Each row is a point on a tangle of strands that fork and nearly touch. The rows are in no order.
(in the rows, 128 means zero)
Points whose rows are less than 187 apart are linked; no others are.
reb: [168 153 128 132 166 138 103 104 126  80 146 158 207 116 117 136 158 102
  81  86  90 107 179 160 128 133 123 133 179 129 118 152 125 103 119  77
  94 111  68 126 128 151 103 117 122 123  99 119 106 155  74 136 128  71
 116 118 136 140 133 130 100 107 137 101 129  76 128]
vib: [ 92 209 130 119 160  57 120  84 102 119 126 127 154 164 162 115 105 100
  95 118 136 156 148  91 186  93  79 169  90  19 122 152 193 178 152 133
 124 107 169 148 108 132 160 117 164 138 151 161 114 135 169 138  85 172
 158 134 172 113  87 154 133 135  68 165 137 133 129]
rik: [ 83 149 119 133 123 139 156 127 134 151  98  97 145 113 126 171 141 196
 195 136 144 108  94 168 119 132 191 116 122 174 117  99 111 113  80 154
 145 110 156 125 154 144 147 132 141 132 135 140 193 164  92 131 137 134
 136 137  87 135 114 110 131 171 145  98 123 153 151]
zun: [ 88  82 100 148 129 193 150 158 135 164 126 108 147 141  95 165 169 160
 199 117  94 107 126  92 129  99 219  79 101 157 117  79 137 112  54 167
 138 114 115 142 137 138 211 149 139 129 133 121 195 139  98 137 157 173
 121 176  83 161  75 140 131 178 119  95 116 168 134]
guni: [ 86 124 126 108 152 128 151 157 121 134 128  97 121 116 122 130  93 183
 126 174 144  84 177 203 123 129 210 129 135 142 136 136 127 162 126 109
  92 116 167 152  79 140 102 184  96 125 163 133 130 140 102  90 142 163
 139 124 133  99 151 109 114 157 126  98 153 159 132]
duful: [149 168 147 152 145  82  99  86  98 112 161 149 145  90 149  87 123  95
 177 110 144 174 159  99 140  99  66 126 191  80 128 125 143 138 170 122
 148 146 143 188 177 127 112  77 105 167 108 112 111 140 201 142  57 124
 144  98 101 130  83  90 170 115 126 146 117  90  37]
tupe: [157 120  72 103 103 129 101 101 120  90  92 142 168 136 183 126 155  78
 141  99 167 165 123 147 120 163  89 181 131 123 128 133 101 127 109 137
 136 108 112 122 134 127 167  93 124 145  95 111  86 176 103 100 114 121
 134 162  83 155 114 126 121  80 146 116  83  43 180]
rolu: [167  79 109  97  84 163 150 151 158  94 136 155 113 145 115 128  95 119
  89 141 148 154  95 103 160  73  20 179  77 131 147 170 138 101 152 165
 126 154 162 113 103 103 167  95 113 117 126 128 111 117 160 118 149 163
  91 119 143 105 138 182 175 129  96 129 114  99 151]
relo: [112 117 114  98 136 146 178 156 164 124 155  92  85 174  85 119 112 143
 175 149 188 124 130 109 139 136 137 132 112 181 157 141 126  81  98 204
 134 143 116 130 181 102 137 110 100 115 134 131 124 131 142 166 139 118
 111  90 108 140 142 145 132 133 141 106 157 128 170]
tuva: [191 147 179 131 155 159 145 116 105 131  98 113 122  26 159 136 121 135
 104 141  56 144  51  86 141 153  57 137 121 123 114 123 102  75 165  69
 153 142 130 123  84 117 105  97 104 126 122 109 103 134 197 147 132  72
 112  96 164 150 107 159 108 108 130 181 138  67  92]
Mufiv: [179 156 159 146 164 124 105 114 125  71 169 171 180 123 104 112 154  90
  64  74  78 100 176 142 136 104  92 135 181  98 103 170 147 111 134  79
 115 128  75 146 152 136 100 106 117 133  94  98  97 151 107 150 102  73
 111  94 151 115 129 128 115 123 120 115 127  76 103]
Fasu: [182 156 150 144 119 111 110 115 119 134 140 149 116  57 153 127 128 120
 124 113  93 180  69  76 159  90  33 142 114  94  91 151 142 148 171  83
 130 156 140 180 116  96 106  76  99 133 130 122 108 125 220 158 125 118
 145  80 132 115  93 135 142 120  99 181 109  89  69]
muzi: [117 136 157 130 100 137 181 155 116 167 131 110  55 113 106 133 102 154
 143 164 124 117  69  80 120 112 169  85 125 168 134  88 123  87 172 160
 150 167 198 114 143 140 111 130 143 122 121 128 167  92 158 153 126 120
 108  64 148 133 140 138 122 135 151 137 161 178 105]
Fem: [120 140 125 121 155 137 117 129  82 134  58 111 153 123 185 112 127 144
 105 161 123 100 176 211 132 144 175 142 168  85 136 158 105 144 140  83
  79  94 143 151  90 138 104 156  93 139 141 151 121 130 114  66 118 135
 141 143 117 109 122  94  80 123 128 133 146 137  50]
Fabed: [113 115 104 105 112 127 145 128 147 121 101 136 123 155 150 146 136 115
 121 126 175 146 136 127 110 153 126 128 118 128 112 137 117 122 110 147
 111 139 117 104 126 128 138 126 125 129 129 147 107 115  94 126 116 132
 123 140 134 139 150 135 129 111 138  95 129 121 170]
dofig: [140 170 124 119 151  75 101  92 104  72 160 141 179 142 150 108 145  84
 141 103 153 145 161 133 137 135  72 145 164  95 110 150 144 126 131 127
 138 128 106 160 143 150 152  95 115 155 111 131  92 151 108 134  94 107
 136 124 141 136 116 137 130 133 125 127 112  77 155]
vodo: [166 150 125 128 137 159  84  89  98 146  46 155 180 151 180 113 136  93
  32 112  64 142 138 156 117 157 138 159 161  84 109 127 115 111 123  50
 113  98 143  57  93 135 118 164 177 133  90 151 131 114  85 121 117  86
 136 160 126 129 123 145  86  72  87 140 106  97  80]
Zut: [152  81 150 170 129 117 106 161 144 139 136 107  65  99 131  83 141 126
 176 150 117 115 122 144  79 188 151 100 135 189 186  94  76 137 169  92
 111 144 115 113 145 133  73 133  81 123 136 101 112 126 160 123 142 113
 128 110 103 141 164  83 156 130 200 148 135 172  91]
monu: [164  86 106 130 101 133 114 125 135 105 109  99 102 123 166  96 155 110
 189 128 163 147 124 140 111 187 114 162 143 173 149 141  64 117 118 143
 120 138 101 127 160 121 103  73  80 131 113 129 103 157 126 114 130 112
 129 123  63 157 133 102 151  94 184 118  99  90 135]
Bigas: [120  91 112 112 120 133 141 136 168 122 138 139 133 190 146 140 140 110
  73 136 150 114 189 128 131 132 135 137  98 130 105 161 155 139 139 125
  92 147 119  95  98 132 151 169 133 136 129 115  82 105 104 116 133 146
 116 138 150 119 150 155 115 106 112  69 144 128 188]
dibud: [133 163 132 127 165 129  90 111  67 123  64 132 159 150 191 100 150 114
  95 126 119 115 197 175 129 141 144 137 174  48 122 160 117 111 136  82
  86  93 124 136 119 145 110 152 116 157 132 169 120 116 127 104  94 103
 148 142 116 128  98  96  90 110 111 134 151 132  42]
maru: [143 110 163 165 131  96  93 153 130 129 176 132  57 108 124  81 127 129
 121 145 146 117 135 142  76 138 146  71 159 152 179 119 108 166 184  80
 101 151 123 149 160 130  69 168  88 136 154 114  93 122 167 126 127 111
 142  92 116 118 158  84 161 131 163 165 145 192  70]
tuvar: [136 102 135 132  85 159 100 124 136 127  99 180 122 136 128 162 130 117
  38 104 112 144  83  83 133 101  59 138  75 110  84 152 163 124 103 109
 127 134 111  91  97 119 122 115 193  83 123 135 121  82 117 140 147 134
 120 171 180  98 140 174 151 113  95 146  99 134 174]
Gisaz: [ 87  81 109 113 139 185 193 164 142 169 130  69 111 145  91 161 137 201
 183 171 149  85 150 155 155 122 216 128 108 194 150 155 159 122  78 162
 134 106 156 155 126 136 155 167 135 135 122 106 140 155 107  79 151 183
 116 186 122 116 147 132 126 161 118  74 143 118 140]
donab: [ 92 101 134 116 155 121 144 158 150 133 175 109 104 140  86 120 104 155
 146 164 164  92 162 178 100 138 170 103 131 181 156 134 123 151 112 133
 109 135 105 142 113 125 116 176  78 128 162 123 115 126 124 137 160 147
 130 116 131 125 152 107 142 147 138 109 169 158 163]
didu: [ 95  51 126 168  69 152 113 176 118 174  95 112  66 149 107 133 159 108
 184 139 114 121 132 133  76 183 195  94 127 165 149  59 130 152 131 109
 144 115 130  99 108 156 140 163  92 136 128 133 189  80 163  74 160 172
  94 185  89 117 141 114 148 122 171 130 132 179  81]
lavek: [174 152 124 152 119  84 100 100 111 105 163 153 120  85 150  93 126  88
 143 106 124 192  94  84 144 108  51 143 158  94 121 121 142 157 174 116
 139 154 144 177 155 104 102  73 121 138 119 120 101 124 176 159  89 126
 156  93 122 107 104 108 155 122 128 161  96  90  61]
vago: [113 196 130 122 155  92 105  92 101 109 128 153 175 152 142 124 110 109
  97 114 109 157 165 105 188  78  54 167 126  39 127 156 182 164 158 126
 128 103 153 155  91 128 163 108 138 156 125 150 120 131 181 135  78 152
 155 125 163 108  79 153 157 125  59 158 129 101  80]
viven: [145 143 142 127 125 112 137 120 144 109 177 139 100 121 120 123 116 129
  86 127 145 120 133 105 141  95 100  97 156 123 120 163 131 155 163 114
 104 173 114 152 139 105  96 112 107 140 147 131 100 126 129 168 102 115
 130  64 156 121 144 123 124 121 120 129 143 118 120]
sir: [137 148 154 129 174  68 101 110 107  83 185 135 169 134 124  87 146 105
 151 111 159 105 187 176 112 132  98 122 175 117 123 167 145 126 126  93
 115 130  90 194 157 151 110 118  79 156 134 126  83 142 119 111 104  98
 123 112 122 137 120 111 139 151 123 132 137 107 126]
danu: [ 95 163 115 125 126 139 160 103 103 146  74  93 164  94 171 166 135 196
 164 138 142 115 108 175 135 144 193 127 138 139 108 125 101 138  97 116
 128 100 165 122 128 150 130 124 140 143 138 147 178 180  78 107 129 140
 140 145  99 123 131 109 116 149 137  97 123 113 133]
pul: [175 158 158 160 160 123 105 100 106  94 149 189 178 115 107 107 138  81
 100  81  77 143 173 128 153  85  61 151 185  68 102 154 153 117 146 106
 151 117 113 164 148 143 134 103 102 165  90  95 104 148 162 158  73  92
 122 104 146 103  95 117 148 122  84 128 126  63  64]
dopo: [197 154 148 124 140 160 123 102 109 137 111 138 153  24 145 159 118 125
  79 128  52 134  45 104 144 149  93 126 133 133 119 106  97  76 147  68
 127 128 109  95  81 134  81 110 137 110 104 110 149 154 128 173 152  79
 120 119 159 142 136 138 108 122 155 152 116  63 107]
terav: [110 118 105 141  81  99 117 145 131 109 160 168 101 153 109 126 145  93
 107  89 137 162  89  59 104 116 103 121 110 110  98 103 156 182 108 168
 163 141  78 122 176 111 139 120 203  83 145 123 131  90 133 168 119 143
 156 139 157 105 134 126 154 110 138 132  96 167 178]
rinut: [178 108  93 129 102 125  79 116 123  74 112 176 151 133 173 103 115  80
  94 113 126 192  91 128 124 114  24 183 134 101 158 139 142 116 161 132
 144 144 154  98  97 110 152 103 139 125  98 119  89 107 137 129 113 153
 123 156 144  98 105 145 167 106 107 154  88  82 111]
zuvak: [129 168 127 123 159 131  89  98  91 123  57 139 180 174 200 113 162  87
  73  94  84 122 188 160 130 144 145 159 157  60 111 153 133 111 124  66
  96  90 131 100 118 141 132 162 169 151 104 157  98 129  93 109 109  88
 147 167 106 127 109 108  83  96  91 126 130 102  90]
nub: [114 158 131 122 147  54 110 104 134 117 187 100 173 162 126 122 159 116
 163 122 161 121 143 125 104 158 124 116 122 135 124 123 117 140  84 165
 148 119  49 128 160 127 142 124 152 108 120 146 121 133 109 122 145 131
 136 144 141 172 128 131 124 133 152 132 104 159 236]
tesov: [131  72 110  88  85 191 193 174 116 180 123  79  67 170  97 139  78 143
 124 185 180 124 126 109 168 108 154 148 121 142 121 133 133  83 157 176
 139 130 229 142  95 157 128 139 101 131 123 151 136  92 132 105 135 111
  92  95 131 151 158 168 100  91 114 103 166 144  99]
mul: [112 144 143 120  96  96 160 149 104 103 103 144  86 120 131 129 111 112
 109 103 169 196  50  80  94 106  75 149  84 101 113  96 137 135 103 166
 159 140 167 137 147 128 135  72 170 121 147 166 143 116 161 142 114 150
 134 133 138 113 123 156 163 120 114 184 113 173 145]
neso: [ 95 101 134 118 155 144 161 167 162 140 169  91  91 157  80 120 103 171
 184 164 177  96 140 154 120 133 167 119 122 212 171 131 123 104 102 176
 128 135 120 144 152 110 126 156  82 121 148 118 128 128 146 152 162 128
 115  94 107 130 131 106 134 153 143 116 174 156 162]
Teged: [140 176 144 142 156 117 105 101  99 106 129 177 188 149 107 104 140  93
 100  88  61 156 185 129 170  74  64 176 164  44 125 157 176 133 160 112
 154  92 145 133 112 129 157 130 138 160  84 129 116 120 179 144  83 128
 138 134 155  95  77 135 169 115  46 141 127  79  47]
zev: [126  38 107 170  85 171 111 171 142 182 115 129  81 111  76 131 155 127
 183 139  85 108 123 138  93 156 220  90 121 162 149  76 118 156 120  93
 154 120 127 118 120 158 136 164  76 140 136  90 209 130 130  87 165 189
 117 189 101 119 145  94 149 139 169 106 126 155  82]
viv: [102 184 168 124 156  94 138 104 124  93 143 115 111 110 137 115  86 131
 170 126 180 188  96  96 127 117  77 138 126 121 136 108 101 132 113 174
 164 134 165 145 186 105 140  50 115 159 136 139 132 159 162 163  96 105
 151  67 104 143 116 133 140 123 141 191 141 131 139]
vit: [183 136 116 119 118 169 123 112 148 146 121 143 143  50 110 166 118 146
  85 136  71 117  74 104 159 127 131 109 112 138 120 116 101  80 139 100
 115 141 116  78  99 135  81 119 152  97 115 110 182 141  86 175 145 112
 117 125 162 142 160 137 113 141 154  97 125  94 129]
rinat: [192 120 134 152  97 140  71 126 130 104 142 189 135 118 131  95 157  89
  41 105  55 145 101 126 146  84  49 153 164 101  95 175 162 133 155  70
 129 147 123 109 121 100 105 127 149 127  97 111 104 112 124 154 122  98
 141 112 161  84 120 150 142 109  91 159  91  90  68]
kasis: [ 93 180 145 102 155 103 156 104 115 120  77 126 149 165 178 133  82 105
  78 127 149 162 156 115 188 127  96 175  69  35 106 140 153 147 132 143
 112 104 178 122  96 132 152 128 144 143 150 166 110 132 138 107 100 144
 134 134 154 138 107 183 109 127  90 146 146 134 161]
Ner: [106 184 178 125 169  81 119  93 121 106 165 120 132 104 141  88 100 134
 192 127 182 173 156  97 138 102  83 108 163 119 127 125 113 150 152 135
 146 155 152 177 192 106 128  66  93 177 131 119 124 159 186 149  78 107
 139  55  88 155  85 109 152 124 132 181 140 111  88]
gifev: [ 86 195 115 130 167 125 161  88 107 123  93  85 199  96 174 163 134 193
 137 131 118 107 155 171 161 152 194 139 125 123 104 130 126 155 112  99
 103  95 154 123 107 161 128 138 151 152 143 143 143 183  74  88 144 147
 140 170 104 115 126 125  84 148 123  84 128 102 153]
Lalop: [170 112 116 111 135 166 106 111 156  96 110 165 187 143 131 130 161 102
  55 109  97 134 170 168 125 137 127 156 157 137 121 162 119 122 128  78
  86 129  94  86 109 125 130 140 136 134  94 114  98 139  67 121 132  90
 126 125 132 132 134 153 102  84 124  93 109  87 131]
lafod: [154 147  86 105 125  86  81  91  98  63 123 158 175 134 180 112 143  60
 140  85 154 163 136 131 126 148  65 178 156  92 129 125 134 115 126 127
 151 106 116 133 134 143 172 110 150 143  95 119  82 159 106 122 103 121
 143 157 118 145 112 122 132 112 131 136  86  61 172]
Bak: [190 110 126 138 108 148  65 111 118  86 111 185 164 131 159  86 139  74
  69 107  81 186  99 143 121 108  37 180 167 101 131 153 148 105 159  90
 147 139 141  93 106 107 149 128 147 131  81 113 104 117 128 134 119 117
 131 151 141  94  91 153 166 105  92 159  76  73  96]
Mus: [149  67  98 163 138 177 109 162 179 178 143 114 131 109  68 121 130 158
 228 125  79  73 122 117 130 132 217 103  95 177 166  98 106 115  77 171
 164 106  86 152 168 117 147 129 101 111 157  86 204 181 108 126 160 134
 118 168  58 145  93  85 141 182 137 117 119 157 125]
pazef: [ 74  98  95 114 101 137 166 141 151 159  83 125 128 159 151 171 158 125
 159 126 161 138 134 134 102 151 175 110 110 137 122 107 119 129  90 148
 117 108 122 105 121 139 149 139 149 110 117 149 117 113 104 104 139 159
 105 178 108 145 141 117 122 114 136  98 131 139 167]
bab: [167 140 120 116 113 116 116 120 153  83 190 150 148 152  84 127 140 106
  63 115 104 110 148 109 168 101  56 149 109 121 114 187 168 152 152 137
 116 159  84 114 106 102 136 111 130 115 116 114  98 138 110 160 135 135
 133 117 176  93 128 183 126 132 114 117 107  91 181]
Dito: [150 138 144 118 124 166 158 150 139 175 112 100  55 113  94 128 127 187
 179 158 127  95  82  98 139 128 192 113 108 189 150  99 137  46 152 157
 150 182 193 143 167 147 132 145 142 112 113  73 179 131 156 161 145 110
 108  66 131 155 136 135 105 169 150 105 146 169 110]
kanin: [131 171 166 168 131 128 129 156 141 142 154 114 102  83  98 144 116 172
 163 116  97 104  71  74 106 105 158  60  93 193 129  71 124 122 158 198
 147 163 122 125 188  87 118 113 185  91 136  90 175 105 167 179 144  90
 128  77 130 124 119  73  99 147 179 142 138 166 134]
fola: [148 107  90 119 103 138 110 101 110 103  85 104 141 117 191 124 161 102
 162 115 171 151 124 167 113 173 108 162 154 144 132 147  79 137 106 134
 133 114 104 138 149 125 147  80  95 155 104 126  88 175 111  90 121 111
 128 154  68 154 119 109 128  67 156 118  95  47 143]
bavud: [126 128 150 142 127 109 131 135 132 124 159 133  88 123 143 118 118 141
  99 143 156 118 125 121 102 112 143  71 163 134 141 147 112 150 169 100
 103 165 122 142 144 121  78 143 106 131 154 138 110 111 141 152 117 118
 128  77 149 114 149 101 143 120 137 128 155 173  99]
vupud: [ 55  74 110 143 123 177 156 162 134 165 134 127 146 160 105 170 153 130
 194 106 100 111 152 103 109 109 221  79 104 144 127  65 153 139  75 147
 131 116 109 124  98 140 200 182 135 130 127 126 170  98 122 110 177 193
 114 184  98 160  98 120 139 168 134 106 131 167 138]
pigi: [ 88 119 117 143 119 173 146 145 138 170 106 100 133 132 101 180 178 190
 198 129 117 102  97 123 129 110 208  94 100 180 108  79 134  99  46 178
 141 104 144 142 171 144 188 137 154 135 129 128 206 164  98 134 137 142
 133 160  70 157  75 136 132 169 127  95 116 178 139]
fube: [ 78 159 166 166 156 101 129 143 136 124 176 111 132 112  94 150  92 176
 154 136 127  77 107 124  97 100 152  66 129 191 139  96 124 137 123 183
 135 145 107 135 174  99 127 143 152 110 149 116 159 107 146 167 141 106
 132  83 128 125 111  85 128 170 164 137 162 182 174]
mabu: [175  92 113 130 102 158  58 109 142 133  87 184 150 169 160  98 162  85
  36 115  82 149 135 154 106 139 114 134 150 121 110 146 130 104 129  53
 114 139 126  35 109 120 131 158 172 124  90 110 113 111  75 121 120  93
 136 159 138 124 144 153 119  66 100 121  91 104 113]
mab: [122 105  98 134 157 126 112 147 177 165 172  95 156 108  59 113 122 172
 222 153 104  73 131 157 136 153 187 122 115 194 186 115 100 120  79 172
 153 107  71 144 157 103 123 136 110 108 156  95 183 171 107 123 166 120
 120 148  73 149 111  85 127 180 153 124 136 138 178]
poz: [ 92  63 120 134  68 124 129 161  88 188  76 115  57 190 168 133 149 107
 135 140 148 125 154 148  96 176 178  87 126 115 132  96 130 139 151  94
 130 122 145 102  94 153 112 193 107 103 145 145 162  68 146  50 140 162
  94 173 104  99 148 116 118 111 144 134 137 187  90]
Det: [ 98 171 161 126 186  72  84 105  89 112 150 142 155 120 109  87 132 109
 156 119 147  84 195 206  88 146 137 120 183  83 135 144 130 134 105  78
 116  84 103 183 144 167  92 142  95 163 143 153  91 134 121  99 103  95
 150 137 111 128 129  92 115 162 122 159 148 131  82]
Nemu: [161  78 122 147 116 136 133 142 147 137 109  85  82 112 153  90 153 131
 197 144 136 126 110 137 104 195 146 135 134 199 165 120  64 103 140 120
 121 144 113 110 152 127  75  87  79 123 114 115 112 141 140 125 147 110
 117 112  81 158 148  94 144 108 200 126 123 122 108]
mik: [103 135 107 135  91  73 144 143 130  85 138 151 104 161 129 115 131  98
 129  97 174 170  96  84  91 111  82 145 109 101 122  89 150 167 117 187
 159 148 130 123 168 123 162 107 190 112 143 132 116 113 142 149  99 167
 137 135 136 110 133 124 161 121 136 148  95 176 174]
gose: [106  73 113 128 101 123 119 147  95 178  78 125  85 174 180 132 125 129
 106 149 143 110 160 168 103 155 180  99 139 105 131 127 122 139 156  92
 101 117 144 105  86 147 100 200 110 107 156 148 139  84 120  64 137 151
 118 154 128  95 162 100 112 118 130 123 148 183  85]
kez: [194 130 167 135 134 144 140 123 125 144 120 125 103  52 147 127 119 133
  85 143  73 141  66  87 153 116  44 135 110 106 108 151 113 109 177  69
 140 164 143 138  94 101 100  93  99 141 128 111  96 117 199 132 118  91
 119  78 161 145 115 163 122 105 114 182 134  94  79]
Vos: [115 177 164 128 138  95 138 116 101 101 113 133 111  86 149 132  94 118
 132 114 159 204  52  84 117 128  78 138 118  96 115 107 111 136 108 149
 166 121 149 145 155 120 124  57 140 145 138 156 141 139 163 164 102 108
 167 101 130 121 124 135 146 118 131 197 117 137 129]
dof: [177 140 120 113 122 176 138 136 154 155 126 121 106  63  91 158 122 176
 118 137  89 103  92  95 175 116 167 105 104 148 132 124 107  63 136 125
 126 165 137 103 130 125  94 128 150  91 124  86 190 151 104 181 152 119
 110  94 154 158 167 130 108 173 148  79 140 103 136]
delu: [ 94 194 124 122 176 116 160  97 121 118  95 101 201 131 175 152 128 138
 110 133 127 128 177 163 163 164 161 157 125 107 109 135 136 155 121 113
  99  93 143 113 101 153 136 128 140 156 117 156  95 150  92  95 143 119
 132 155 127 130 127 153  61 113 119  94 142  93 159]
miki: [106 123 120 114 144 135 134 144  96 139  86 106 125 128 162 118  95 164
 108 171 140  95 176 201 130 129 192 136 150 105 132 149 114 153 151  96
  80 103 163 152  79 135  97 178  94 125 158 148 130 126 106  70 125 156
 135 126 136  98 142  95  97 138 132 121 146 168  83]
pemal: [160  95  77 118  87 114 124 131 137  73 127 169 118 138 146 104 103  91
 115 113 161 193  79  96 119 107  24 181 103 119 167 128 141 122 156 172
 134 147 161 106 106 113 141  82 142 103 123 121  93 106 152 125 124 194
 105 157 142  96 130 143 173 111 123 153 102 106 135]
vuvi: [102  82 104 103 104 192 198 174 132 167 104  88  96 156 117 152 116 170
 155 176 177 110 142 137 148 120 190 137 126 175 133 143 137  99 114 169
 127 125 188 141 114 144 132 150 112 130 124 137 135 111 114 107 147 142
 101 122 130 127 164 137 106 119 123  74 154 129 124]
rudu: [ 84 184 148 128 180  67  83  96 102 121 146 129 173 105 106 116 136 123
 159 121 126  82 173 212  87 160 162 112 187 107 140 115 129 146 103  74
 110  80  98 163 122 170  96 159 132 142 142 157 112 142  94 100 129 111
 163 153 117 131 143  93 104 175 129 153 131 139 112]
Zudak: [ 70 105 123 100 148 145 177 154 137 159 132  72 104 122 106 142 113 196
 155 173 143  79 160 209 134 137 215 132 115 162 150 142 138 170  98 143
 127 108 165 144  98 128 125 168 113 143 136 108 128 176 100  61 136 184
 138 181 128  95 157 105 117 161 130 102 148 126 140]
tovil: [ 76 174 175 163 161  67 115 122 128 108 184 108 149 118 108 136 113 155
 142 133 138  97 118 131  91 116 126  76 154 166 131 111 122 164 124 150
 137 135  80 149 174 108 115 136 158 121 149 139 139 108 134 160 127  95
 149  83 140 121 120  95 115 149 154 159 138 179 175]
dap: [139  69 127  82  83 183 180 168 132 160 102 112  96 184 116 129  70 125
  70 163 167 144 145 122 171 103  99 167  75 103 102 146 134 115 156 169
 126 125 222 125  74 133 155 132 116 134 133 154 119  96 130  76 126 118
  88 113 130 149 149 188 117  95  88 117 142 135 125]
nefug: [153  83 118  92  88 160 156 147 156 123 127 142 102 161 126 127  86 118
  74 150 166 146 127 117 161  95  66 167  85 114 118 153 137 115 157 161
 126 154 184 114  98 122 165 121 103 146 134 141 113 114 138 110 118 145
 103 105 144 129 148 181 157 109  90 114 131 115 140]
dar: [109  98  87 126 137 120 126 122 164 144 154 102 172 122  94 138 154 147
 221 131 121  99 129 158 111 165 176 106 115 176 155 116  84 143  80 159
 144  78  51 127 135 118 139 130 123 104 142 129 149 147  93 104 155 148
 122 181  90 155 120  98 125 138 145 118 108 138 191]
dutov: [118 135 144 112 114 127 185 142 161 118 171 115  51 160  75 123 102 135
 138 133 175 137  94  74 135  93 107 121  99 159 146 122 130 110 124 211
 141 155 143 137 188  88 145  91 121 116 143 129 128 126 169 173 121 127
 121  71 115 130 134 151 145 128 129 141 154 146 155]
Buk: [121 108 105 129  74 132 105 135 134 130 147 180 104 124  93 152 138 103
  81  85 117 158  71  55 124 116  90 121  85 105  82 127 160 163  92 136
 145 132  66 117 136 107 112 108 197  55 147 128 133  84 127 175 142 134
 150 165 176  98 133 146 147 117 123 146  98 142 175]
fot: [185 146 130 101 122 173 150 142 146 169 125 111  64  76  71 139 120 183
 144 140  96  93  74  76 165 122 164 105  91 154 149 123 123  50 164 144
 147 182 145 117 134 113 101 130 153  75 125  69 168 138 144 179 154 111
 104  83 165 154 170 139  98 173 139 114 146 114 116]
sabi: [149 151 139 124 116 119 131 111 144  97 162 149 116 117 108 139 113 118
  69 117 123 132 116 104 166  88  58 134 120 110 108 171 147 156 146 124
 113 156 114 144 114 101 117 101 116 139 139 133 101 133 125 164 111 122
 142  85 164 104 137 161 130 133 103 139 125  97 140]
Tofud: [140  54 103 159 117 187 125 181 167 176 132 117  99 112  76 121 129 139
 205 139 100 103 130 114 111 141 219  97 115 188 167 104 113 113 113 129
 146 129  97 132 140 131 123 151  73 110 140  84 194 140 126 126 187 163
 110 155  95 137 135  82 150 161 167 101 136 155 104]
deso: [ 92 179 136 106 165 127 170 113 122 115  95 105 160 149 162 139  86 135
  83 143 141 130 183 145 183 143 142 165 107  81 101 145 135 151 142 138
  97 105 168 114  91 127 136 139 123 155 142 168 104 119 107 105 116 125
 127 118 151 134 129 174  72 114 103 102 152 131 150]
zeg: [117 121 159 126  84 140 194 156 126 159 146 114  30 146  90 127 101 134
 117 155 155 142  76  55 116  97 139  98 111 157 131  85 127 104 155 177
 144 155 190 126 153 124 129 109 134 128 132 146 144  87 173 145 124 130
 112  70 131 132 136 157 141 106 135 155 164 176 109]
bulu: [150 112 138 124  96 150 121 122 121 135  86 160 115 113 141 153 107 117
  45 131 116 153  64  98 128 127  69 135  97 115  99 134 128 105 120 111
 130 135 136  95  90 130 105 105 149 116 118 154 133  86 123 136 129 111
 116 144 169 118 149 178 144 111 110 147 114 122 132]
sesur: [ 86 185 150 145 158  52 119  90 120 115 177 104 169 148 121 144 148 126
 132 111 141 124 128 111 100 139 130 102 138 119 108 113 138 161 100 146
 146 124  64 129 161 132 132 130 184 108 130 160 124 113 102 157 127 120
 159 125 174 144 133 129 113 132 140 139 114 167 207]
koga: [ 49  84 118 128 119 142 164 154 145 168 119 130 128 171 126 172 149 122
 167 116 137 117 158 129  93 140 200  90 107 137 129  91 142 146  92 145
 120 116 102 111 103 142 160 185 139 112 128 131 131  88 128 106 162 175
 115 179 115 143 130 115 140 142 139  98 145 170 162]
veza: [149 106 132 109 122 145 138 131 167 101 173 139 126 171  97 135 123 123
  37 138 124  94 193 119 157 108 113 147 109 135 103 175 158 147 158 122
  94 156 108  88  93 121 148 161 130 135 123 115  85 110 103 141 139 142
 111 110 171 117 156 181 111 104 102  75 139 131 177]
tul: [108 122 123 135 158  69  93 103 151 153 186 113 174 145 101 133 155 116
 188 126 119  99 147 159  94 167 161 101 113 148 144  96  98 160  83 158
 145  91  33 124 135 126 144 161 140 104 131 136 126 116 107  96 164 148
 145 181 128 175 123 115 122 147 144 130 110 181 210]
fupi: [ 86 151 127 138 151  72  74  89 118 140 127 131 162 112 132 153 147 136
 163 109  96  94 135 191  83 157 174  98 164 111 146  90 116 155 113  83
 116  87  90 122 124 158 119 189 182 117 151 165 142 134  78 122 134 126
 178 179 122 133 146  84 127 164 125 133 113 180 131]

Follow the links from the first point to the second, and from the first to the third. Name the last point that the two ways share.
relo; tesov; tul | guni
donab; sesur; vago | miki
Mus; zuvak; Zudak | miki

A fork is a point with three links. Follow the links from the first point to the second and name the forks in between, in order.
nefug; zeg | guni
tovil; dibud | miki
dopo; Fem | guni miki
zuvak; dap | miki guni

Name the points in between on the shortest way along the links from the first point to the second, in order.
pazef; vago | koga vupud zun pigi rik danu gifev delu deso kasis vib
maru; pigi | bavud viven sabi bab veza Bigas Fabed pazef koga vupud zun
donab; tovil | guni miki gose poz didu zev Tofud Mus mab dar tul nub sesur
Mufiv; didu | reb Lalop mabu vodo zuvak dibud Fem miki gose poz
lafod; viven | tupe fola monu Nemu Zut maru bavud
